Each row is a point on a tangle of strands that fork, close into loops and nearly touch. The rows are in no order.
In the rows, zero is written as 128.
Two points are linked if the straight distance between their rows is under 93.2. Some points are linked to none.
J_503: [160 108 139 131 143 133  98 116 134  92 141 142 178 133 155  47 120 141
 109 137]
J_862: [157  92 152 143 168 184  98 159 128 132 196 169 105  73 155 112 135 150
  40  93]
J_724: [132 103 179 145 115  96 112 153 125 108 109 103  96 147 116 136 134 150
 166  98]
J_436: [168  96 104 130 107 156 155 146 124 133 194 102 151 161 176 142 128 100
 106 149]
J_283: [116 167 114 110 113 130 133 108 130 104  90 128 153 131  94 124 110 143
 142 123]
J_368: [144 121 122 130 155 179  90 124 173 162 133 196  64  81 146  96 118 166
  91 107]
J_349: [152 110 123 128 149 201  93 139 135 153 205 185 114  94 151  89 161 149
  52 124]
J_339: [ 98 125 105 129 136 106 143 145  85 138 109 143  74 106  94 168  87 143
 114 101]
J_548: [161  96 133 162  93 129 177 139  88 138 184 103 182 170 167 148 180  70
  75 156]
J_173: [125 163  71  86 133 131 121  99 130 131 128 136 148 147 141 152  91 113
 152 167]
J_930: [109 123 146 114  74 113 136 132 140 143 161 110 188 176 105 143 182 120
 150 149]
J_365: [118 135 125 129 160 118 121 126 100 111  80 118  91  79 111 118 116 143
 118  64]
J_420: [121 172 114 110 119 127 163 108 160 145 121 114 180 157 119 190 124 116
 197 190]
J_520: [158 114 137 107 143 112 115 116 145 101 117 145 174 148 136  91 103 146
 150 156]
J_337: [124 137 143 112  95 140 113 135 118  95 159  87 131 174 119 141 147 111
 158 147]
J_941: [144  87 161 143 178 149 113 157 100 101 153 105 131  69 126  72 147 140
  75  79]
J_779: [157  85 172 142 138 122 124 156 121 104 120 105  95 120 127 126 117 139
 114  87]
J_657: [131 118 148 146 165 160  95 160 110  98 141 100 107  72 126 102 117 156
 102  65]
J_599: [122 156 111 154 161 159 105 124 162 138  84 158  79  82 138  83  82 163
 128 119]
J_873: [ 58 197 146 168 122  57 153  96 123 124  69 162 104 141  80 139 128 120
 191 171]
J_622: [ 84 157  95 154 153 110 134 136  96 137  88 139  72 102 101 126  74 139
 124 126]
J_471: [ 93 101 160 121 110 103 120 116 109  98 121 104  98 114  87 127 159 118
 127  61]
J_437: [144  92 162 174  95 117 157 140  80 126 165 114 187 160 138 119 171  90
  57 143]
J_504: [103 140  97 117 101 103 168 124 105 140  99 155  86 139  93 172  98 130
 139 134]
J_227: [159 102 157 121 118 128 125 153 117 128 139  94 122 149 129 166 132 115
  98 113]
J_261: [147 159 117 111  93 131 161 104 168 141 129 109 207 167 135 179 135 117
 160 155]
J_306: [123 162  62  96 112 128 131 113 127 142 151  94 156 163 156 190 126 103
 167 152]
J_494: [ 95 100 121 104 116 123 127 138 109 142 157  97  84 136 104 194 115 101
 122 120]
J_326: [166 112 151 141 150 144 109 116 164  95 106 137 143 111 155  48 118 148
 124 114]
J_136: [124 107 121 127 177 149 106 109 145 130 106 159  61  46 140  82 111 140
 100  66]
J_967: [141 111 125  89 130 102 135 107 151 132 119 134 178 163 122 131 113 128
 152 172]
J_292: [ 93 121 179 123  98  84 115 114 132 122  91 110 120 124  86 119 204 124
 153  75]
J_652: [134  89 117 121 166 138 125 113 136 115 106 148  99  65 138  48 121 153
 123  72]
J_280: [ 82 136 147 150 122  76 128 115 113 120  72 114 125 111  99 107 154 160
 197  65]
J_139: [173 127 117 106 116 114 157 123 115 137 162  98 182 183 167 169 191  83
 131 167]
J_582: [ 94 142 133 155 142 108 132 117 110 108  69 100 107  86 112  97 127 148
 171  52]
J_770: [153  96 135 125 157 165 111 171 118 137 169 137 101  89 143 154  97 147
  67  93]
J_195: [158 148  62 101 143 170 155 135 159 163 138 158 138 125 161 152  91 140
 146 182]
J_407: [184  97 132 146 120 165 142 148 117 122 181 135 146 143 177 106 128 110
  68 150]
J_327: [161 144 113 112 117 174 135 133 139 115 142 113 160 136 133 117 116 126
 106 146]
J_605: [128 153 102 128 140 146 119 142 142 137 103 135 112 125 127 127  69 148
 140 154]
J_382: [ 70 170 113 182 171  73 145 115  97 131  58 133  88  97 104  93  93 137
 159 126]
J_469: [142 112 122 127  90 151 135 135 133 122 184  77 139 178 153 158 142  90
 132 146]
J_175: [ 98 159 109 109 122 115 125 119 111 140  85 110 140 122  82 149 121 131
 114 111]
J_809: [119 122 150 132 171 134 106 157  91 102 123 104  82  75 112 156 112 140
 103  63]
J_868: [124 154 164 109  93  91 131 122 146 124 117 152 180 171 105 171 162 150
 199 155]
J_569: [112 137 102 108  67 102 164 116 152 169 145 130 152 176 136 205 162 114
 184 143]
J_238: [100 162 130 129 133  85 122 101 125 107  68 137  86 141 107 136 101 119
 169 146]
J_90: [ 65 159 147 146  82  73 114 127 137 148 100 143 101 158  94 166 141 139
 190 134]
J_54: [105 116 117 133 175 149 110 150 115 138 132 154  41  67 122 153  76 137
  91 104]
J_174: [150 100 160 140 142 146 123 160  93 107 163  97 156 113 121 112 148 121
  56 101]
J_293: [160 139  98 108 143 168 128 131 163 144 118 170 116 116 145 117  88 152
 125 163]
J_440: [149 108 135 104 118 111 129 134 135 143 118 108 144 162 125 153 125 119
 125 140]
J_640: [110 191  98 152 161 138 101 114 142 130  76 159 104 101 132 100  66 149
 135 149]
J_781: [151 144 139 106 119 158 135 132 114  88 128 103 151 130 102 102 155 121
 100 124]
J_671: [103 124 155 139 138 107 114 126 151 122  79  88 143 126  96  97 122 145
 165 119]
J_388: [ 80 102 132 121 121  95 122 132  94 119 122 119  85 116  83 146 121 137
 143  86]
J_953: [167 106 109 168 105 140 177 115 105 134 177 119 197 164 196 120 159  61
  72 183]
J_157: [171 117  70 122 107 169 159 123 143 142 190 127 183 147 190 129 121 114
 104 151]
J_676: [ 81 201 107 132 109 110 161 102 141 145 111 131 142 159 108 194 115 104
 199 198]
J_472: [104 132 163 129  94  90 105 137 132 129 109 113  93 166 107 166 140 129
 173 127]
J_617: [126 149 148 100 125  93 132 115 118 104  80 135 164 139  85 125 163 148
 164 125]
J_991: [101 156 107 180 184 119 113 126 122 146  66 144  66  64 144  90  77 153
 133  87]
J_164: [161 153  66 104 132 155 143 128 134 135 167  87 163 154 182 168 138 104
 158 161]
J_259: [117 178 143  99 117 103 148  95 149 120 109 152 194 150  93 180 133 129
 198 180]
J_747: [161 100 102 102 155 147 103 152 125 164 167 108 152 133 159 131 113 120
  85 148]
J_257: [140  73 200 160 129 100 125 146 103  90 139  92 127 139 121  88 174 121
 120 102]
J_658: [168  78 138 134 154 161 124 143 142 130 147 169 118  90 144  56 130 158
  74 112]
J_916: [106 131 123 111  91  82 141 113 157 170 108 135 141 176 122 190 124 121
 175 155]
J_392: [166 152 137 116 107 148 148 121 150 114 132 103 200 163 138 135 141 112
 127 162]
J_775: [104 109 103  97 100 110 152 141 103 147 141 130 100 154  97 178 124 127
 149 138]
J_385: [151  74 184 178 118  98 132 142  80  98 145 121 163 149 143  82 161 111
  77 123]
J_681: [184  82 150 153 132 148 134 141 120 109 156 159 134 123 164  72 132 125
  56 129]
J_102: [155 138 106  85 143 172 140  98 166 102 157 154 170 132 142  98 109 115
 142 197]
J_222: [105 122 129 151 198 151 105 130 135 144 111 169  28  34 139 122  97 145
  98  75]
J_516: [161  90 159 141 142 113 124 128 134  93 101 118 122 117 146  73 125 146
 135  83]
J_843: [144 121 112 115 134 149  90 127 134 115 135 141 108 110 144 110  91 146
 100  98]
J_275: [139 104 145 138 165 185  81 140 160 150 174 188  66  68 153 118 127 162
  66  78]
J_661: [ 98 129 174 114  66 102 124 128 139 140 120 126 137 137  75 144 213 125
 132  97]
J_951: [ 78 174 126 170 145  68 147 112 117 129  66 148 101 138  97 130  84 132
 175 168]
J_110: [180  93 131 155 133 151 148 130 132 138 167 125 172 155 187  92 137  82
  69 194]
J_8: [114 156 110 167 195 111 133 112 116 127  50 146  69  62 157  69 101 149
 178  91]
J_477: [ 75 197  80 138 116 115 142 106 115 131 111 133 114 153 111 165  84 107
 167 181]
J_793: [110 109  94  95 130 144 106 130 123 141 161  95 101 136 131 155  96  99
 117 142]
J_488: [146 130 166 111 116 124 150 123 116  76 113 120 162 145  92  93 178 134
 146 134]
J_822: [148 107 155 123  89 103 138 133 114 150 177  95 156 183 148 178 212  74
 115 145]
J_279: [167 105 118 115 141 179 120 130 171 151 139 183 109 102 150  80 115 155
  86 137]
J_466: [170 130 107 108 137 191 133 129 146 117 173 155 155 128 156  77 132 128
 102 179]
J_161: [120 125 134 100 126  87  96  93 123 100  89 127 101 144 120 127 117 112
 139 105]
J_342: [ 48 147 151 167  97  78 116 133 127 141  92 123 104 128  78 130 145 155
 193 102]
J_53: [ 92 148 126 110  55 121 141 120 163 159 165 126 176 171 115 178 187 119
 185 152]
J_811: [117 103 162 121  85 113 136 136 114 124 148 104 163 150  89 124 182 123
 108 107]
J_42: [139 124 117 118 163 162 106 163 117 145 147 134  65  92 143 184  81 130
  87 111]
J_708: [148 127  95 105 148 198  86 143 137 151 198 154 112 103 154 114 129 134
  73 133]
J_996: [114 140 134 144 158 108 136 109 143 115  49 112 136  91 116  74 114 153
 172  96]
J_5: [119 123 157 132  60 105 133 135 139 167 185 119 194 183 139 156 232  96
 135 158]
J_885: [ 93 182  55 122 127 139 130 109 131 154 124 120 121 138 137 162  73 109
 142 167]

How many points has the smallest loop of links through each point below? Write 0 if it is on no loop.
J_658 => 0
J_779 => 8
J_339 => 0
J_809 => 0

A tip is a point with one link. Name the tips that can be reached along the links from each point below, in the order of the rows.
J_504 => J_873, J_139, J_916, J_793, J_161
J_283 => J_175, J_868, J_164, J_102
J_326 => J_174, J_671
